Points on a hilly landscape, in no order, each with its height.
From any point a ball rolls to the lowest of the 2 points nearest to it. It stops when none of these is lower. Distance is the straight distance between rows; heights are no part of it.
Z771 h=28.1: 108	88	89	95	95	100	115	105	88	84	111	96	93	116	108	104	95	82	121	109	95
Z115 h=51.7: 94	88	105	110	116	105	96	101	94	92	115	70	88	104	81	73	117	132	85	74	108
Z906 h=42.8: 112	103	87	96	97	62	121	73	96	140	115	112	95	116	136	106	101	93	118	91	109
Z457 h=40.1: 105	95	99	107	111	99	104	110	111	79	141	114	97	102	70	90	87	92	96	107	98
Z696 h=59.9: 113	94	115	127	111	107	117	101	94	89	107	95	101	112	64	111	96	113	79	120	98
Z57 h=36.7: 58	111	121	104	92	138	121	122	121	116	103	102	101	76	87	107	108	114	74	138	69
Z946 h=85.4: 110	118	77	121	99	54	113	76	112	111	101	126	119	87	134	101	80	73	96	127	66
Z477 h=34.0: 113	104	94	93	91	105	134	106	93	77	106	90	104	88	95	104	82	96	128	123	82
Z293 h=50.0: 120	91	103	72	96	96	108	89	97	82	97	88	88	108	95	106	113	100	94	78	119
Z965 h=34.1: 103	95	94	123	97	80	120	99	95	105	111	97	94	130	122	101	90	82	117	126	93
Z979 h=24.4: 114	73	89	118	122	91	80	106	105	80	78	114	110	130	95	94	109	90	111	69	123
Z863 h=78.7: 90	101	121	114	90	84	105	99	118	74	104	118	112	116	86	109	113	77	81	120	86
Z272 h=11.4: 86	70	125	121	101	81	73	105	116	76	94	120	108	107	64	68	94	106	82	106	110
Z216 h=57.9: 85	90	90	81	97	97	132	96	102	118	117	65	89	98	113	93	118	102	110	81	95
Z652 h=53.0: 82	74	123	111	111	92	90	105	102	79	116	94	108	107	82	108	96	70	84	107	119
Z387 h=74.9: 84	80	106	114	95	85	107	110	113	94	127	111	106	108	73	98	121	83	70	108	87
Z89 h=70.2: 87	91	118	111	82	106	106	105	120	105	128	85	89	87	76	97	115	92	74	119	87
Z726 h=20.8: 117	95	87	81	82	146	91	125	106	124	96	45	97	85	116	105	106	119	104	90	96
Z380 h=43.1: 91	118	116	69	105	131	94	90	96	104	96	92	80	84	85	87	100	127	117	84	116
Z220 h=34.5: 97	93	76	84	84	80	128	88	80	108	106	97	100	99	121	99	92	102	116	111	82
Z401 h=22.8: 97	80	121	81	109	106	85	102	105	109	85	79	67	95	103	82	108	118	116	80	136
Z662 h=43.5: 107	117	102	96	73	113	111	95	91	135	115	93	91	102	83	88	88	141	98	107	100
Z15 h=24.8: 100	98	97	79	85	163	67	113	109	122	86	68	97	91	120	98	120	102	107	83	96
Z757 h=46.3: 110	105	98	82	69	110	126	93	93	139	95	85	92	90	104	114	103	129	107	99	107
Z221 h=21.8: 90	120	103	94	85	94	151	88	106	121	78	84	98	78	131	91	107	125	100	109	71
Z395 h=43.0: 87	111	71	93	94	78	93	100	86	97	107	115	111	137	116	96	89	95	104	81	109
Z340 h=16.7: 76	65	121	135	112	114	68	114	115	106	102	91	99	54	66	55	103	125	79	98	105
Z508 h=61.6: 114	101	111	66	85	106	137	93	108	111	98	94	85	76	106	114	126	104	117	78	98
Z113 h=59.8: 86	114	118	90	118	129	120	89	82	91	95	89	101	85	76	106	112	118	93	106	84
Z55 h=66.1: 108	91	80	54	90	96	123	83	84	127	86	83	90	73	130	110	114	101	104	106	84
Z436 h=83.7: 114	126	82	123	107	81	101	88	106	107	108	120	124	112	128	112	95	63	104	110	81
Z956 h=23.5: 125	96	63	79	100	86	82	103	79	90	93	123	106	131	117	107	113	68	120	88	99
Z366 h=38.3: 109	134	65	122	112	110	77	101	95	90	102	135	110	108	113	119	108	70	122	99	79
Z418 h=49.5: 131	78	110	104	129	84	77	93	99	92	91	88	88	109	96	92	92	97	94	63	135
Z391 h=57.0: 135	120	99	116	92	82	91	84	93	91	101	118	99	126	101	107	97	85	94	96	96
Z321 h=25.8: 135	120	97	142	117	111	50	113	106	89	90	117	119	118	96	110	100	76	103	97	109
Z684 h=16.2: 107	84	110	56	103	105	97	105	99	105	93	94	48	94	113	112	106	125	108	68	126
Z227 h=27.9: 89	119	114	123	90	163	75	100	114	119	93	81	100	83	84	97	114	130	86	102	80
Z536 h=17.1: 92	98	92	41	95	109	110	118	98	123	96	70	79	89	129	108	119	115	97	71	96
Z39 h=45.9: 131	92	111	99	106	77	80	102	104	96	97	98	112	125	100	106	92	72	93	68	129
Z114 h=16.5: 115	109	104	104	115	94	88	109	96	59	90	109	113	121	102	107	81	75	108	97	102
Z416 h=27.3: 105	108	94	65	86	98	157	96	109	124	69	95	91	71	125	109	110	133	109	90	78
Z56 h=52.7: 121	116	110	81	102	95	134	88	93	87	90	91	102	105	89	110	117	113	98	93	93
Z421 h=66.2: 82	94	96	112	83	134	80	113	106	104	109	54	92	85	80	94	103	133	88	92	98
Z59 h=55.0: 122	113	93	101	99	78	122	88	88	94	91	113	98	123	107	123	103	100	99	81	106
Z245 h=39.0: 124	77	70	84	96	63	128	86	82	121	75	103	107	102	138	97	95	99	112	121	93
Z338 h=22.7: 110	106	94	81	102	88	103	103	79	64	68	113	109	131	119	117	97	78	114	99	93
Z637 h=28.5: 114	111	63	96	104	86	73	99	82	109	93	114	124	126	139	111	120	57	114	99	88
Z448 h=81.7: 102	120	107	114	87	80	102	98	121	86	108	126	118	106	114	110	100	56	94	119	77
Z478 h=60.4: 114	100	113	93	94	114	81	101	100	112	122	77	86	91	78	84	87	111	98	115	123
Z665 h=46.2: 113	104	96	91	92	87	129	85	94	149	99	97	85	96	124	101	97	117	118	106	105
Z812 h=64.7: 108	91	102	113	87	135	100	112	102	90	95	69	79	81	76	101	101	139	105	89	111
Z129 h=46.1: 86	74	123	122	125	97	88	118	111	100	114	108	112	104	75	92	79	88	71	118	121
Z394 h=28.2: 77	107	93	143	118	95	50	124	118	78	106	139	117	118	94	104	87	89	85	93	108
Z117 h=87.0: 127	108	84	99	91	54	109	67	117	107	93	113	111	88	143	95	95	73	103	109	84
Z964 h=54.6: 90	87	94	97	106	112	120	119	100	96	107	67	88	107	94	92	117	120	112	68	99
Z103 h=46.4: 102	114	53	88	97	76	103	88	89	112	102	129	113	121	139	113	83	90	117	81	98
Z921 h=24.6: 60	108	117	112	86	105	139	123	111	117	118	93	105	76	104	108	88	108	81	145	74
Z146 h=59.6: 107	112	97	126	80	87	76	95	102	90	109	130	87	134	101	106	107	84	93	121	96
Z935 h=2.5: 66	64	120	121	137	115	85	130	118	102	106	105	95	68	65	66	99	118	56	111	109
Z405 h=88.9: 124	113	90	85	90	68	109	85	115	92	103	122	96	108	134	111	115	66	108	88	89
Z770 h=41.0: 116	106	110	89	85	73	100	92	101	102	108	90	126	114	107	112	86	71	93	92	117
Z32 h=23.3: 92	116	106	104	93	67	135	77	100	104	98	100	117	90	114	104	85	90	78	122	74
Z430 h=61.4: 87	97	93	73	116	84	140	92	89	105	103	94	88	104	130	113	114	97	114	72	102
Z22 h=53.1: 102	85	113	132	116	91	90	96	122	79	120	126	93	122	70	78	106	112	105	85	112
Z496 h=52.8: 84	111	89	101	101	94	78	77	96	76	113	129	96	126	113	110	104	72	124	84	101
Z571 h=29.5: 92	92	93	109	99	98	94	114	112	64	131	129	99	102	87	109	86	63	86	121	86
Z319 h=15.2: 66	63	122	111	118	115	88	130	116	90	106	124	73	73	73	91	93	115	41	124	115
Z361 h=62.4: 113	89	94	124	89	95	60	95	100	77	109	126	85	133	88	94	100	91	104	102	118
Z546 h=30.2: 88	87	113	78	99	142	76	108	110	118	75	70	86	88	111	76	128	117	117	79	118
Z238 h=62.8: 105	95	113	126	88	123	122	107	102	99	102	83	90	98	73	111	103	134	112	125	104
Z412 h=17.3: 118	87	85	84	118	94	91	97	86	99	90	124	118	132	97	113	108	83	120	75	115
Z442 h=33.6: 96	119	110	104	95	159	94	94	91	114	87	70	99	73	94	112	104	126	105	91	93
Z829 h=51.4: 109	84	111	79	110	102	118	101	112	102	80	114	96	102	93	114	111	119	121	59	132
Z736 h=12.0: 110	101	98	53	102	130	100	115	106	110	88	73	66	83	110	114	109	135	96	71	113
Z643 h=6.6: 81	112	98	114	75	142	112	102	113	138	104	79	114	75	99	102	117	113	102	120	71
Z854 h=19.6: 96	106	114	116	79	144	100	118	115	129	108	86	97	91	76	88	114	124	83	120	90
Z168 h=39.2: 92	121	78	114	95	78	89	119	88	94	113	107	126	132	113	105	83	84	92	108	95
Z635 h=48.5: 75	111	97	118	102	92	67	97	80	80	103	116	109	134	108	113	99	56	106	107	108
Z639 h=52.3: 85	106	103	82	96	90	87	89	94	63	112	113	81	113	99	88	101	95	111	88	108
Z869 h=22.4: 82	83	104	132	104	88	62	115	117	73	101	141	121	118	72	90	79	94	71	103	113
Z234 h=38.2: 95	110	120	113	90	105	119	107	111	130	117	104	105	106	92	91	82	120	103	127	105
Z459 h=30.4: 102	122	94	157	116	115	45	136	114	94	102	131	121	107	94	116	97	70	80	106	97
Z360 h=29.3: 80	105	125	110	108	130	104	119	121	130	117	101	104	100	74	80	97	121	85	124	99
Z54 h=49.3: 100	104	68	64	106	71	129	91	87	121	83	126	106	101	138	112	84	106	111	79	100
Z858 h=47.1: 87	97	103	108	113	105	91	104	106	86	123	104	93	107	68	78	97	123	97	96	106
Z533 h=65.2: 80	109	117	96	88	126	95	102	108	114	127	61	104	73	83	96	114	89	85	103	93
Z824 h=67.7: 82	81	127	113	118	85	64	111	89	76	99	86	81	94	92	71	71	110	79	115	126
Z532 h=38.8: 100	102	77	127	106	73	124	74	92	124	108	112	97	117	135	114	88	88	123	113	94
Z894 h=41.9: 130	106	67	106	113	69	114	83	79	120	67	113	101	113	159	114	90	93	119	113	85
Z298 h=64.1: 113	90	100	54	84	83	133	80	95	118	79	102	86	85	125	127	115	98	117	91	103
Z509 h=17.8: 107	109	102	100	97	101	97	95	83	69	117	126	100	108	94	111	88	72	104	132	82
Z350 h=51.2: 74	108	96	89	92	116	139	96	97	115	110	95	122	79	81	98	110	101	119	113	79
Z589 h=22.1: 138	123	82	112	105	106	66	113	93	80	82	110	111	120	111	123	87	74	114	84	111
Z937 h=45.1: 120	99	126	97	102	91	103	95	118	91	102	102	102	107	90	90	98	96	106	94	113
Z585 h=48.6: 95	77	90	79	85	98	128	103	107	98	88	94	109	97	94	117	109	110	122	68	115
Z862 h=70.6: 79	99	110	111	121	142	71	112	102	99	103	77	105	52	64	85	86	133	75	100	97
Z896 h=52.9: 108	92	111	107	127	89	81	85	80	99	108	91	86	123	92	103	96	92	95	89	119
Z676 h=38.1: 103	110	108	85	110	160	80	98	99	109	80	87	92	76	73	96	114	137	105	82	105
Z708 h=34.3: 100	113	81	124	105	84	73	112	106	92	130	137	119	123	91	104	80	85	87	100	102
Z353 h=57.8: 102	100	105	83	86	106	140	74	101	119	97	94	100	69	99	109	112	96	130	108	93
Z176 h=48.0: 90	113	107	67	87	104	89	83	88	92	112	105	70	92	96	92	103	110	115	101	102
Z211 h=34.2: 105	132	57	115	103	89	70	80	92	113	101	142	102	102	135	110	127	66	126	106	71
Z479 h=64.2: 93	86	124	104	122	107	68	116	101	101	118	69	81	95	82	69	84	107	83	118	116
Z66 h=41.5: 103	142	69	114	104	111	53	120	87	77	86	116	99	104	124	112	116	71	113	84	94
Z382 h=9.9: 81	114	117	106	86	92	139	95	101	125	101	85	113	77	111	99	96	105	95	135	71
Z247 h=38.9: 101	90	122	106	102	94	87	87	100	73	82	94	96	90	72	88	99	110	104	87	130
Z568 h=44.9: 80	92	95	80	79	119	128	102	96	86	96	88	116	82	86	105	112	116	111	88	95
Z547 h=43.9: 68	123	110	90	97	132	105	114	95	113	107	87	110	77	79	90	104	117	71	124	71
Z753 h=69.8: 96	110	77	69	92	66	125	63	86	132	87	85	109	64	115	88	91	117	91	114	81
Z450 h=44.6: 92	119	86	127	98	98	48	105	102	64	98	116	109	116	116	108	109	68	94	91	99
Z203 h=57.4: 97	84	101	98	128	102	112	109	96	96	90	95	87	126	92	84	114	108	114	82	112
Z468 h=56.6: 94	106	119	102	107	101	95	87	80	107	123	88	81	112	91	98	89	104	95	113	109
Z107 h=40.0: 89	93	105	83	99	114	125	118	109	77	99	80	112	97	89	92	94	109	120	107	103
Z102 h=52.1: 112	103	69	68	97	58	123	74	110	111	67	143	107	84	146	110	89	94	118	88	88
Z516 h=16.8: 103	113	91	94	63	132	113	118	113	118	91	65	110	84	116	95	111	124	105	104	83
Z994 h=28.6: 102	84	102	122	113	81	61	111	101	57	81	122	120	114	80	94	78	94	93	91	122
Z392 h=24.1: 81	80	138	127	102	95	86	106	117	90	93	100	92	82	68	67	90	128	83	98	115
Z145 h=67.8: 114	90	78	51	106	70	139	79	88	136	74	102	97	66	129	103	96	116	104	104	84
Z316 h=33.5: 90	101	109	88	86	76	119	98	92	100	111	95	122	113	108	100	94	79	84	115	93
Z270 h=43.8: 138	111	78	99	81	78	95	91	88	119	78	111	98	121	149	118	86	77	118	113	97
Z409 h=68.3: 81	85	116	115	101	131	73	107	103	97	85	55	108	63	76	83	93	127	81	89	116
Z204 h=56.0: 108	103	120	99	106	106	132	89	96	106	111	85	103	97	84	115	110	101	90	113	83
Z778 h=38.6: 94	85	127	111	116	116	101	125	111	111	112	102	106	90	56	95	88	117	66	124	115
Z719 h=33.7: 106	63	111	117	121	88	81	84	80	77	69	100	81	96	73	75	94	123	103	85	125
Z259 h=29.1: 116	67	93	134	127	87	69	96	86	61	75	106	105	108	91	93	86	106	104	76	126
Z777 h=59.5: 80	95	118	99	109	103	101	107	109	96	128	77	111	82	83	104	91	81	93	98	110
Z830 h=26.4: 120	109	92	88	97	80	108	93	74	74	87	117	110	109	120	108	92	70	104	129	74

Where does a ball stop that starts at each point below?
Z409: Z412
Z145: Z771
Z146: Z412
Z436: Z854
Z753: Z771
Z479: Z382
Z496: Z412

Call two points neighbours if one is among the 2 nearest of the other. Go from one point of each pair to the other, from neighbour to neighbour, staying as low as possible. Name the highest point that can't be avoided.
Z736 / Z114: Z778
Z869 / Z114: Z459
Z412 / Z935: Z259
Z643 / Z736: Z546
Z509 / Z114: Z830
Z869 / Z935: Z392
